Each row is a point on a tangle of strands that fork, close into loops and nearly touch. The rows are in no order.
Two points are linked if the straight distance between their rows is under 80. Some points are linked to none.
nid: [ 12 -27 -34   9  13 -10 -12  33   7  18  30  28  14   6 -23  -1   6 -14
   5   9  16  12  -1 -15]
Bogu: [  3 -38 -11  21  12  13 -14  61  13  15 -17  -4 -12  13 -41  10  -8   4
  33 -16  -3  -9 -16 -27]
tomar: [-12  24  26 -14 -13  19  -2 -18  27   0 -22   9  -2 -11  17   6 -28  16
  -5 -10  -6  -4 -17 -20]
fid: [-10   8  -9  52  16  29  22  34  23 -11   1  -7  -4  23   0  23  -2 -25
   4  10 -16 -34   0  10]
veri: [-22 -20  19  45 -23  15  25  32 -20   6   9  28  32  22 -11  22  42 -26
   6  -2  20  19  12 -12]
nus: [ 15  -2   4 -35  -3 -22  -3 -32 -24  21  28  25 -16 -36 -25 -14  18  20
   3 -12  28  45 -18   3]
nale: [-18 -27  22  45   3   7   0  -2 -21  13  41  -1 -15  -7 -39   8  60 -36
  -6 -12  14  19 -13  54]
bolu: [ 19  -2 -58 -67  31 -13  21  47   9  -6  36  25 -11 -21  -8  -2  16   5
   2   4  13  39  14 -28]
nege: [-11  47  -1 -17  13   9 -27 -24  59   9  38   5  18  -6  28 -17  -4  16
 -12  37 -11 -11 -10  29]
Lera: [  3  -7 -20 -46  25  20  24  38  42 -23   1  17  13  15  -6  29   4 -31
   7  12 -21  -7  -1  24]
gul: [ 19 -16 -14  49   0 -46  17 -32 -21 -11   3   1   8  -9  27 -40  -3  11
 -36  12  -4 -15   9  21]
geg: [-24 -33  39 -34  -3 -11 -31 -10 -39  12 -30 -17 -12 -45 -43   5   0  16
  23 -28  49  20 -26 -31]
faro: [ 10  57 -21 -37 -14  28   3 -12  38  12  16  30  13 -37  19  -8  -5  48
   3   2  19  29 -19 -15]
pezu: [ -1   9   3   8  13 -19 -65  23  -9  14 -39 -46  -6 -11 -16 -24 -42  17
  31   9   2 -27  28 -29]
bupib: [-18 -18  22  47   4   8  20  34 -17  -5  -3   5 -32  21 -37  26  36 -15
  21 -10  -8   2 -14  33]
gedu: [ -3  41  14  -7  12  -7 -27 -47   0  48  41  11   5  -5 -15   3   4  -2
   7  -4  57  25  -5 -13]
fisos: [-11   1   8  -2  24 -24 -17 -17 -13  17  24  -7  -1  36 -14  17  19 -50
 -16  17  27  10  23  15]
muno: [ 23 -20 -49 -49   9 -24  18  15 -32  -5   8  41  27   1   1   1   4 -28
 -20  15  11  31  33 -15]
kaso: [-13   0   4  -5  -6   4 -22   6 -17  29  13   8  23  26 -15  38   6 -45
  -1  -2  46  19  28 -50]
tes: [ -7   6  -6  49  21  30  22  62  19  -8  -2  -1  -7  26 -22  16   1  -7
  27  13 -33 -36  -9  27]
pemus: [ 26 -48  -5   5   3 -20  24  14  -7 -19 -35  14 -24 -15 -10 -21 -17  21
  -8 -23 -29   1 -21  -2]
Nerik: [-10  29  21 -13  -7 -11 -28 -71 -28  39  21  -7  13   8  -6  -3  18  15
   2 -10  52  23   4  18]
nagiv: [-10   1 -25   9  29 -16  -9   4  12  10  55  17  37   7   8  25  36 -35
   3  21  27   1   9  38]
galiv: [ -8 -13   9  47   4 -16   5  32 -43  -3   1 -19 -30  32 -41  10  32 -29
  19   3 -23  -5  16  43]
zufel: [ 16  -2 -28 -23  27   8  16  26  59 -24  32  25   0 -26   9   9  -3   5
   1  -1 -12   3 -37   9]
Det: [ 14   8  10 -28  -3 -10   6 -49  -3   7  -1   1 -13  -9 -12 -18  10  49
   2 -16   8  25 -27  62]
Tirek: [ 14   3  13 -19 -23 -12  52 -47 -25 -21 -10  33   2 -20  31  12   9  20
 -17 -25  24  33 -15 -16]
marur: [ 23 -19  -2 -90   2 -14  -2  25  -1   7 -20   0 -13  -9 -30  15  -5   9
   8 -18   6  30  -1 -45]
tigep: [ 10 -27 -22  61   0 -20  36  -1 -15 -18  -9   5   9  -3  25 -18   0  -7
 -28   5 -15 -25   0  10]
dogo: [ 19 -29 -14 -16  11   4  -7  36  28  -4  -6  -7 -18   2 -10 -29 -34   5
   1   0 -42 -21   1  -4]
lotot: [-34  48 -10  -3 -22  33 -27 -36  40   6  24  10  25   5  37 -16   0  31
 -17  31 -23 -14 -17  18]
puso: [ -5  -7   6 -13  10 -26   6 -34 -29  -5  33   0   9  24  10  17  33 -46
 -31  12  32  16  20  21]
tarag: [ 16  14 -10   6   6 -16 -34   1  -2   8 -11 -29 -20   1  -2 -42 -34  13
  -2  29 -44 -30  27  18]
Dirif: [ -5  14  23 -25  34 -19 -20 -28   0  11   2 -14 -13  27  -8  13  -2 -22
 -10   6  14   1  15  16]
Gar: [ 26  11 -11 -14  17 -19 -37 -19  18  29  35   6   1  -1  -7 -36 -11  37
   2  14  16  23  -3  16]
nenib: [  8 -37 -17  49  -1   7   1  51 -23  -4 -41  -9 -16   3 -25  -1 -15   2
  27 -21 -17 -21   0 -20]
nefab: [ -4 -28  -8  42   1  20  26  39  14   1  20  34   2  -8 -27  18  25   5
  13 -20  11  12 -45   1]
Dob: [ -9  24  21 -24  14  19 -45  17  44  24 -20 -17  -7  -1  -8  10 -36   5
  15  -5   3 -19  -3 -48]
dag: [ 25 -15   5 -76  13 -22 -15   8  12   5 -15  -5 -13   3 -17 -12 -11  14
   3  -7 -12  17  -1  -3]
sebov: [ -4  26  -4  12 -33  -2  -3 -49  -7   3   2 -14  36  14  49 -38  -5  23
 -36  17  -3 -11  24  13]
seni: [-10  38  17 -19  -2  16 -36 -39  13  21 -15 -21   0   8   1  -3  -1  33
  11  -5  15   6  -3  21]
Mori: [ 19  12 -50 -49  23 -12  -9  39  15  16  46  18  -3 -17 -11 -11   4   9
   3   6  28  35   8 -40]
Nit: [-14  46  23   6 -20  12 -24 -23   1 -13 -25 -38 -27  -3  13 -14 -15  19
   8   7 -37 -23  13  21]
ruvir: [-11  -4 -12  10  13 -13  28  -7   3 -21  10 -18  21  34  35  16  15 -53
 -25  26  -1 -23  34  27]
tunev: [ -8 -34  10  36  -5  -3 -10  26 -28  13  31  14   9   4 -39  -6  52 -24
  -1   7   7  23   3  35]
vaz: [ 11  15  -6 -30 -19  16  -3 -39  14  -5  -1   4  -3  -6  10 -33  14  52
 -14  -2 -20  14 -27  63]
ririg: [ 19   1  15 -46 -12 -23  18 -49 -23 -17 -29   5   7  13  24 -17   3  19
 -28   2  -8  14   8  37]
Nukas: [ 34 -47 -17 -43  28 -17   0  41  37 -14  18  -8 -18  15 -31 -30 -12  17
   3 -12 -32   5  -4   2]
Noz: [ -3   0  43   2   2 -10  19 -35  -8 -21 -35 -14 -45 -13  -3  13   0  23
   4 -33  -9   3 -23  23]
sasal: [  5 -16  22 -12 -33  25  16  34 -40   2  13  35  17 -18 -41  12  56 -27
  -5 -19  15  53   2   2]
guk: [  5 -10  15   8 -26 -10  55 -21 -13 -43 -22 -21 -15   7  59  -7  -3 -18
 -30   4 -25 -20  11   0]
gise: [ -7 -21 -25   7  20  -9  33   2   1 -29  11   5  43   6  40   7  15 -35
 -22  22 -10 -24  29  30]
sefuz: [-13 -19  15  48  10  11  31  22  -7 -17 -20  -5 -51   0 -29  29  18  -5
  12 -32 -17  -9 -33  29]
kepad: [  4  10 -16  -1  -2   1  41  -9  11 -20   7  33  24 -12  36  30   1 -16
 -21  -7  22   8  -7 -24]
bomu: [-25  21  -1  -1 -29  35 -42 -30  -9 -10 -43 -46 -18 -13   2 -14   0  51
  18 -20  -7  -9 -21  39]
nafar: [-10  -4   1  35   9 -21 -48  21 -33  20 -33 -34  -5   6 -15  -4 -25 -15
  21  -1  21 -20  30 -39]
pip: [ -8  21  15   8  20 -12  10 -10   1 -22  -7 -32 -36  24   0  15  -3 -32
 -10   6 -26 -24  13  35]
gid: [  3  40   7  65   2  -1 -24  14   1  -1  -3 -41 -31 -12  -8   7 -28 -10
  20   4 -19 -49   5 -10]
las: [-13 -31  21  47 -27  18  11   8 -31   8   5  18   8   3 -26  21  39 -24
   1 -27  18  24 -13 -15]
golo: [  5  34  -3  51   7  11 -22  23  20  -2  16 -33 -39 -15  -8 -17 -33   3
  12  19 -49 -51 -11   5]
Gugom: [ 25 -15 -29 -13 -10 -32  11 -16 -48   2  18  39  34 -15  11 -13   5 -19
 -32   7  33  26  25 -33]
zad: [ -1  16  22  28 -19   0   1 -32  -6  17 -10  11  23  -9  22  13 -16  14
  -4 -22  40   9  -7 -57]
vef: [  2  45   5 -27  -2  18 -45   1  47  37   1  -2  17  -5  -1   1 -31  24
  16   4  14   1  -7 -43]
les: [ -9 -16   0  54 -13 -23 -23   7 -48  19 -11 -32   8  30   1   7  -2 -31
   0  -2  30 -10  35 -40]
mife: [ -9  -3  11 -24 -14  10 -16   3 -37  16  19  12   9  17 -29  36  30 -51
  -7 -12  39  33  21 -30]
dudul: [  0  -6  31 -25   5 -11  -5 -17  -7 -14 -55 -18 -34 -18  -9  -3 -12  30
  14 -25 -17   5 -19  18]
bes: [-18  19  -4 -58 -33  46 -45  -1  33   3 -14 -13  -3   1   3 -18 -12  53
  14   0 -33   0 -24  -6]
buruk: [-19  -2  -4  -6  13   5  31  31   6  -7  16  26  53  30   9  41  36 -31
  19  30   0  -7  24  23]
zanor: [ -8   4 -12  13 -17  21  23 -10  29 -22   7  29  32 -25  46  -3 -26  -7
 -27  18 -25 -30  -6 -39]
Fot: [  9  17  -8 -11 -41  22   4 -62 -15   1 -26   4  19 -17  12  -4   6  53
   0 -37  30  30 -27  15]
kul: [-32  53  35  15 -28  30  -6 -37  17 -13  -7 -30 -14  12  42  -1  -3  12
  -8  10 -20 -26  -3   3]
nares: [  1  30   6  20 -14 -23  -9 -64 -12  21  13 -16  28  18  31 -23   5  21
 -23  16  26  -2  19  22]
pema: [-17  13  33  49  -9   5  -5 -28  -2   5 -35 -17 -11 -32   7   0 -13  52
  28 -36  20  -8 -32  -9]
nov: [ 42 -27 -19 -62   9 -20  -2  24  30 -13  11  -3 -11  -5 -16 -42 -19  45
   1  -9 -29  21  -8  -5]
ledof: [  6  20   0  10  21 -11 -13   0   5  -5  -7 -24 -28  11  -2 -13 -18 -18
 -11  18 -40 -31  22  27]
pap: [  2  17  -2  38 -31  11  37  -3 -16 -35   7 -51 -16   9  37  -4 -21 -40
 -13  26 -42 -48  37 -11]
Beluf: [ 10  -3 -18 -38  45 -18 -32  18  28  12  34 -10  -7  34 -27  -9  -2 -31
  -1  29  -2   1  16  30]
lop: [  2 -23 -20  13  30 -34   0  11 -19  -3  10 -11 -13  29 -15 -10  18 -32
 -13  21 -15  -9  23  55]
lub: [ -4   5  25  39 -19   0 -12 -34 -16  13 -28  -8  13 -19  19  -4 -15  43
  11 -27  31   3 -14 -26]
tekin: [ -6  27  27 -56  29 -10 -31 -17  24  15  -7 -20 -26  21 -13  11  -8 -10
  -3   6  -1  -1   7  24]
rus: [  1 -12  34  -4 -11  -8  23 -32 -17 -11 -23   9 -16 -11   5  20  -1   9
  -7 -36  16  21 -20 -16]
Lela: [ -8   7  12  54 -12  14   0  -8  12  17  -7   5  19   0  26  22 -19 -12
  -1 -19  37 -10  -4 -73]
vut: [  6 -30 -22 -15  -5  10  30  72   8 -10  45  46  11 -19 -38   6  51  14
  30 -10   1  39 -27   7]
luta: [  1   6   0  -8  25  18   4  18  71 -21  31  10 -21 -22   7  -2  -8   9
   1   4 -29 -16 -50  21]
zuras: [ -2 -15  -4  35 -13   0  54 -10  -3 -39  -7  -6  11  -3  55  -9  -6 -18
 -36  12 -26 -31  10   0]
Savut: [  4   9 -24   3   7  21  14  10  52 -12  27  36  22 -33  29   3 -19   4
 -13  11 -13 -17 -24 -22]
vinur: [-15 -10 -19  42   4   4  33  36   2  -4  21  32  73  13  24  27  27 -15
  15  27  13 -14  22  -3]
Dafa: [ 31   1 -10 -62  -2 -23  19 -26 -17 -15  -9  26   8 -16   8 -12  -4  19
 -23   1  -4  29  -3  16]
bezu: [-11  59   1 -12 -17  20 -30 -48  19  28   3  -9  32  15  22   0  -7  23
  -3   6  27  10   8   7]
tukup: [ 12  31 -39 -33  24 -17 -23   8  22  33  53  16   3 -12  -6  -7   1   4
   7  13  40  32   9 -30]
zumut: [-16 -14  18 -20  11   6 -14  32  11   0 -56 -15 -17  -3 -21  33 -25  -5
  25 -30   2  -5 -14 -41]
Tok: [-14 -12  12  20  23  18  25  70  25   6  12  17  16  33 -29  14  11  -5
  41  22 -21 -11  -2  17]
tib: [-16 -36  44  20  -2  -7 -17 -27 -42  14   2 -16 -32 -29 -39  -1  22 -13
   6 -39  26  21 -15   4]
Ziz: [ -6 -38  31  -6 -41  15   8  29 -51   0 -16  23  10   4 -39  23  37 -28
  -3 -28  14  35   5 -18]
redul: [  3 -27 -32  13 -22   5  51  22 -32 -17   2  55  40 -13  12  23  30 -16
  -5  -3  19  25   3 -30]
dizet: [-27  22  12  24 -25  29 -29 -31  -6  -5 -47 -46  -6 -25   0  -9  -4  54
  32 -27  24  -8 -25  23]
guvob: [-17  28  -3  23   4  25 -20  12  19   1  22 -16 -31  -6   6 -23 -37  -2
   2  40 -74 -56  -1 -13]
Tuli: [  1  21   2  -9   7  30 -13  13  75  -2  34  11 -11 -21   9 -24 -18  42
   2   7 -28 -11 -44  -2]
reko: [-11  42  23  43  11   9 -18 -21  28  17   1 -25 -22 -14   2 -16 -11  30
   8  -2  -4 -18 -24  17]
Dadu: [ 13 -17 -26 -40  36  -4 -17  50  36   5  30  -4   0  38 -29   1   0 -25
  15  16  -7   5  11  16]
lepiz: [ 30 -60  -5  -1  11 -38   4   6 -45 -13 -19   5 -30  -3 -20 -26   1   4
  -8 -15 -23   8  -3  25]
lete: [ -9  -1   2  12 -34  23  17 -17   7 -15 -14  22  25 -17  41 -23 -29  18
 -25  14 -35 -19  -3 -37]
Tiri: [-16  13  27  22   3  -9  34 -46  13  -9  19 -10  -7  10  32  26  21 -24
 -21  -7  35  -1  -9   6]
veke: [  4 -29   6 -15  -1   4  -7  10  -8  13  26  14 -25 -16 -53   9  35 -18
   5 -23  13  34 -21   9]
moto: [  9 -34 -23  28   8  -5  -8  43 -31  15 -18 -10   8  35 -29 -11 -12 -21
  17  21 -13 -16  38  -3]
bir: [ -4 -19 -11 -20   8  19  31   6   2 -33 -24  -7   7  18  17   0 -18 -36
 -25  26 -47 -20  36  11]
siti: [  9  54 -10 -24 -14  15  -1 -26  19  33  10  22  13 -30   2   1  -8  46
  11 -12  38  32 -12 -24]
vez: [  8 -11 -18 -27  20 -10  33 -16  24 -42  12  23  15 -33  44  -3   3  -4
 -23  16 -37 -17  -8  39]
rog: [-25 -24  30  60 -19  15  17 -16 -26  10  19  -5  -9   7  -6  30  37 -24
  -1 -36  38  14 -18 -12]
Fesu: [-12 -18  17 -57   7   7  -4  24  -9   6  -5   5 -14  39 -49  39  24 -41
   9  -8   2  20   8  16]
Mekob: [ 21 -22 -26  -7  -4 -13   8  -8   1 -14  -7  15  17 -14  25 -51 -25  13
 -27  29 -43 -11   8  13]
tet: [  2   5 -13  27  -7 -23   7 -14 -20   1   4 -36  16  27  32 -20 -15 -35
 -27  34  -9 -35  56 -12]
Ruva: [  5   4   1  32 -25  11  22   5 -23 -30 -25 -41 -20   1  16  -1 -34 -27
   0   8 -43 -40  38 -23]
kasap: [-11  -7  21 -13  13  11  -3  23   6  -9 -44 -16 -31  14 -25  29 -13 -20
  16 -23 -10 -13  -2 -13]
Pufam: [  4  41 -14 -19  17 -13 -34 -23  17  49  36  11  12  -1  -8   6  -9  -3
  -4  13  45  15   8 -24]
fanuf: [-23 -18  46  39  -4 -18  -8 -25 -49  -6 -28 -37 -33 -29 -16   5   4   9
  26 -30  35   5 -16  -5]
metu: [  9  13   0 -48  13  -3  15 -19  41 -33  15  18   2 -22  30 -10   2  13
 -17  21 -39  -1 -14  43]
zugeb: [-12  34  14 -16 -13  15 -39 -38  -2   5 -28 -41 -19   6   2 -13  -5  39
   9  -6 -13  -5  -2  45]
Tid: [ 12 -13 -16  37  -6  -6 -19   6  -3  19 -17  11  30  -4  13 -26 -41   6
  -8   6   5 -16  11 -55]
dovu: [ -3  40 -17 -64  29  -5  -9  -7  29   4  30  15  12   7  13  32  -3 -40
 -12  24  20  10  20   0]
bek: [  7 -22 -10   6 -18  14   8  14  10  -7 -23  15   2 -29  15 -36 -39  34
  -8  -1 -46 -22 -16 -37]
mal: [  2  18  -2  36 -20 -22  12 -35 -14 -14   4 -21   6  -2  43 -45  -5  18
 -37  25 -30 -28  17  28]
Zag: [  1  30 -10   7 -10  20 -60  -4  38  39   3 -13  19  -9  -3 -31 -26  58
  23  -4  18   0 -17 -17]
Giti: [-23 -23  40 -11   4 -21 -26  -5 -38   0 -44 -29 -18 -19 -19  13  -7   3
  23 -23  37   2  -6 -30]
Fofu: [ -8 -26   5  12   7  21  14  72  18  12 -13  13  -3  24 -47  21  14   4
  37  -9 -18  -3 -19  -9]
Kes: [  2  11  -6 -64 -32  33 -43 -15  13   4 -31 -16   3  -8  -1 -18  -8  59
  12 -17 -11   7 -16  11]
kasuv: [  4  22  -4  38  -3 -17 -24 -15 -13  14 -10 -34  16  18  27 -28 -27 -14
 -15  26  -3 -30  46 -26]
turek: [ -8 -21  -9  20  -7  14  28  42   0  -2  40  51  24 -20 -23  24  46  -7
  14  -1  15  27 -27  16]
folo: [  1  15   8 -29  -8   9   7  -7 -10  16  -7  27  -3 -23 -13  36  -2  -2
   3 -33  38  29 -14 -58]
suzo: [ 10  34  -8  -3   4   2 -53 -17  44  41  29 -16  12   2  -5 -38 -16  48
  12  11  12   8 -10  15]
Ful: [ -5  11  -5 -50   0  11  -4   3 -33  12  30  22   9   2 -23  30  39 -48
 -18   5  37  41  28 -20]
botos: [  3 -48  -9   9   0 -16  11  40 -28  -2  24  32  25  13 -27  -8  50 -15
   4  16  -7  24   4  41]
lipas: [  2  14  35  -4 -25  -9  40 -40 -19 -34 -31 -36 -28  17  55   6   8 -11
 -18   0 -17 -13  16  13]
lezi: [-13 -12  17 -34   3   4  12  31 -18  -3  16  26  16  27 -36  30  44 -44
   0  12   7  29  14  27]
nimi: [ -4  -6 -17 -28  29  19   6  47  34  -9   4   1  13  35 -15  14  -6 -35
   8  29 -23 -18  19  22]
bog: [ 31 -46 -15  -2  -3   1   7  30   9 -10 -31   6 -13 -17  -5 -40 -36  26
  -2 -10 -46 -15  -7 -23]
mopor: [ -8 -22   0  17  21 -19   8  34 -27  -1   6  -8  -5  45 -38   1  31 -35
  12  25 -21  -7  31  53]
Pek: [ 27 -12 -39 -18   9 -22  10  -3   8 -14  17  30  37 -21  25 -25 -16   3
 -21  28 -10   0  12   2]
Dipu: [-16  37  27  16   1   5  15 -39  27 -11   9 -17  -5  11  33  12  -2 -10
 -23   7   5 -18  -4  17]
voti: [ 16   9   9 -18 -34   0  29 -66 -29  -7 -18  16  16  -7  25  -5   9  44
 -14 -27  24  31 -14   8]
Budu: [  9 -28 -15 -41   6   1  11  43   0  -7  35  26 -16  -6 -45  14  42  -8
  12 -18   4  44 -19   9]
meb: [-13  24  37  25  -7  -1   2 -19  -4 -10 -24 -49 -22  21  33  18 -13 -28
   6  -5   9 -18  22 -28]
nezuv: [ -8  51  23  43 -18  -3 -27 -13  -5 -15 -12 -54 -28 -18   6  -7 -24  16
  25   6 -25 -43  11   1]
tigot: [  8 -15   6 -69  -8   1   7  20 -12   4 -17  19 -16 -11 -32  36   4  -5
   6 -34  21  29 -11 -54]
ral: [-10  49   1 -40  30   8  -8 -18  52  -2  30  10  16  -1  23  19  -7 -20
 -12  26   6  -3   6  16]
Suzud: [ 37 -28 -30  -2  -9 -32   0  -9 -33   9   6  40  18 -21   1 -28  -4  14
 -17  -6  13  26   3 -25]
boga: [-12 -26  26  33 -28   2  40   4 -42 -14 -16 -22 -19  36  14  31  35 -43
   4 -15  11   3   8  -3]
boka: [ 27 -22 -18  28 -13 -24   3  -9 -22   9 -16  27  29 -16  19 -28 -27  29
 -17  -3   7   3   3 -36]
mola: [  6 -12  12 -51 -13  -4 -28   0  -9  -4 -56 -24  -6 -11  -8 -24 -16  57
  18 -17 -11   7  -8  10]
tef: [ 10  -7  13  -7   5 -15 -28  -6   5  24 -10   0  -9 -14 -16 -11 -17  26
  17 -19  21   8 -13 -21]
kipet: [ 14 -16 -39 -11  15 -12  25   0  13 -29  16  30  38 -24  38  -2  -1 -17
 -24  16 -20  -6   3  22]
rifi: [  7  24  12 -25 -23   1   7 -57  -9 -14 -22 -11   3  11  30 -22  10  29
 -29  -2 -15  11   0  49]
lona: [  8  11  -5 -29  20 -40   1 -46 -21   1  31  17  12   3  13  -2  15 -12
 -27  18  25  15  16  30]
beg: [ -6 -14 -34  42  13  -1  21  13   9  -6  24  19  59   6  35  18  14 -29
  -6  19  10 -23  18   9]
bur: [-20  -3  27  51   1   5  34 -34   0  -2  25  -5 -14   3  10  31  30 -20
  -8 -20  39   4 -27  -2]
neku: [ -4  46  10 -47 -11  17 -10 -15   3  29  -4  15   2 -24  -4  21 -13  25
  17 -21  47  27  -4 -55]
bib: [-31  27 -16  -4 -30  34 -25 -18  18  -5  11   8  -3   7  28 -34  -9  45
  -7  36 -55 -23 -24  11]
Sazem: [ 11 -38  -2 -50  -4 -12  24   5 -42 -20 -22  24   3  19 -15  18  15 -32
 -14 -15  -2  23  16 -11]
mar: [ -7  27  19  16  -5 -25 -30 -62 -31  31  -4 -33  10  17   9 -19  11  24
  -3   3  35   7  19  29]
puror: [-10  28  33 -36  30  -4 -49  -1  36  19 -13 -40 -33  13 -19  -4 -19   9
  23  -1 -11 -13   0  14]
pepo: [ 21 -36  -8 -12  28 -40  -5  -2 -21  -2   4  -1 -26  16 -23 -19  13 -13
 -16   5 -19  11   5  46]
Rukif: [-19 -14   7  70 -15   4  -9  12 -32  10 -18 -19  -2  23   2  23   8 -25
  13 -15  31 -11  13 -42]
nofid: [  5  15 -13 -47 -34  33 -23 -47 -13   5 -39  -9  13 -14  -1  -4   3  56
   4 -37  25  21 -21  20]
fonu: [  4  10  -3  24   8  -7   8 -32  28 -10  21  11   7 -23  28 -25   4  28
 -21  11 -13 -12 -22  43]
gedid: [ -4   0 -11   9   2  11  17   2  19  -4  14  27   8   2   1  37   1 -21
  -7 -10  23   5 -14 -20]
paz: [  4  14   3   7   4 -15 -54  10  -9  10 -24 -40 -17  -9  -9 -39 -31  27
  27  13 -24 -21  16   2]
Kozo: [-16 -17  25  74   5 -14 -18  -8 -36   5 -17 -27 -34 -35 -18   5   2  14
  29 -30  26  -9 -17 -20]
bifu: [ -4  23  -5 -36 -22  37 -29   6  57   6  18   6   2 -10   9 -32 -19  56
  10   6 -37   0 -33 -11]
vibi: [ 27 -52 -40  -2  -7  13  34  35   0 -18 -22  36  28  -7   0 -12 -28  -7
  -8   7 -26  -5  10 -23]
guzu: [ 10 -58 -17  33   5 -18  28  46 -31 -11   5  30   9  19 -25 -18  36  -1
   7  12 -24   5  -2  40]
Bobi: [ 32  -2 -53 -72  19 -16  28  29  13 -22  25  31   2 -35  12 -17  -3  17
  -7   7  -5  33   8 -11]
Medo: [ 11   0 -30 -56   5 -13   3  20 -35   7  22  34  11   2 -10  16  20 -32
 -14  12  27  37  33 -15]
Tur: [  4  -1  -6  48 -10  22  16  39 -12 -18 -35 -23 -19   4  -6  13 -28 -17
  18  -5 -42 -40  15 -25]
Babo: [-19  45  27  26 -33  17   2 -29   5 -16  -9 -43  -9  17  58   0 -17 -16
  -3  17 -13 -30  17 -31]
diso: [ -7  -9 -20  39 -14 -17  41   1 -19 -17   1 -32  15  41  42  -3  11 -52
 -20  26   0 -33  50  14]
Gisaf: [ -4  21  28  22 -12   0  32 -12  -5 -31 -22 -50 -40  20  28  29   3 -31
  -1  -8  -9 -23  12   3]
sesor: [-24 -10  13 -31  12  -4  22  39  -7  -6  22  35  45  27 -15  36  43 -34
  23  30  -6  16  26  26]
piba: [  3   8 -13  52  -3  10 -29   8   0  20 -15 -17  16   2  15 -21 -46  -2
  -4  15 -11 -37  24 -53]
zana: [-11 -19  31  -6   7   1 -18 -22 -16  28  19  -3 -28 -18 -44  11  22 -19
   3 -29  28  23 -21   6]
Garu: [ 34  21 -24 -79   5 -14  10   0  13 -10  16  26   4 -19  13 -23  -5  37
  -9  11  -1  34  -2  14]
nif: [  4 -17 -27  -9  25  29   1  56  34  -1   1 -16  -4  20 -15 -12 -31 -17
   7  30 -43 -29  21   7]
fof: [ 12 -23 -18  16 -24  -3  46  -8 -18 -27  -5  36  37  -7  34  17   4 -13
 -26 -12  23   9   3 -45]
daz: [ 11   0 -35 -48  21  11  33  40  41 -27  16  30   7 -14  -2  26   5 -15
   5   2  -9  11 -14   9]
leku: [-24 -10  43 -28  10  -4 -46 -18 -17  34   5 -23 -21 -29 -50  17   4   0
  33 -26  50  20 -21 -17]
neri: [-10  15  19  -6  16  21 -16  26  28  -7 -32 -35 -47   2 -16  17 -30 -11
  18  -5 -34 -33  -3 -10]
bolef: [ 17 -53 -14  19   6 -24  35  29 -49 -21 -28   2 -18  19 -22  -9  10 -15
   3  -6 -30  -3  11  33]
Kep: [ -4 -22   5  79   0   7   6   4 -13  11 -11   1 -27 -17 -13  10  -8  11
  11 -36  13 -13 -36 -23]
boliz: [-31  29   2   3 -14  28 -24   0  24   3   4  -4  -7   3  19 -30 -31  26
   0  37 -59 -32  -7 -11]
nogu: [  8  -2   3  41  17 -42 -22 -13 -22  14  -6 -26 -23  -1  -8 -25  -8   7
   1   0  -1 -10   8  20]
Mapir: [-10 -15   0  61 -17  18   4  16  -9  13  -7  10  21  19   1  28  -2 -19
   8 -19  37  -2  -6 -59]
sisu: [  2 -26  25  20  13  -6  30  -4   1 -21 -21   0 -52 -17 -19  13   6   4
   2 -37 -15   3 -40  30]
Muru: [ -2 -20  -3  77   3  19  10  23  17  16  12  18 -11 -12 -21  18   8  13
  14 -29  18  -5 -51 -21]
Vig: [  5 -17 -34   3  -4   8  17  24  -2   4  -6  28  51  22   2  13 -11 -33
  -4  17  12  -1  27 -31]
fifi: [ 26  15 -20 -25  12 -36 -14 -32   1  18  38  17  14 -13   5 -29   6  27
  -8  19  23  31   2  34]
refe: [-22  35  33  -5  20  14 -45   5  35  21 -19 -32 -27  -5  -8  15 -27   4
  22  -3   2 -24  -6 -13]
rel: [-13   6  -6  23  15  25  20  15  33  -9   0   8  11  13  11  28  -3 -30
  -3   4   0 -23  -8  -6]

A fork is a point with three links, a tip a point with one. Leave the first point through the second and follow the links. Name the first fork or tip that comes.
muno / Gugom | gise
lotot / bib | Nit
mal / sebov | Det
Noz / sisu | lepiz

A tip is a point with one link. Name the tips that can be reached along the links from each point below, in the order of the rows.
Tirek | nale, faro, Beluf
sebov | veri, Det, sasal, bezu, dovu
puso | zumut
tet | kaso, Fesu, Mekob, metu

Name the points in between on the shortest way along the links from the first point to the second, in order.
bog / botos | pemus, lepiz, bolef, guzu
suzo / puror | Zag, vef, Dob, refe
rus / bog | Noz, sisu, sefuz, bupib, galiv, mopor, lop, pepo, lepiz, pemus
gid / mar | nezuv, Nit, kul, Babo, meb, Gisaf, lipas, guk, zuras, tigep, gul, mal, sebov, nares
nov / Lera | Nukas, dogo, nif, nimi
seni / sasal | zugeb, Nit, kul, Dipu, Tiri, bur, rog, las, Ziz
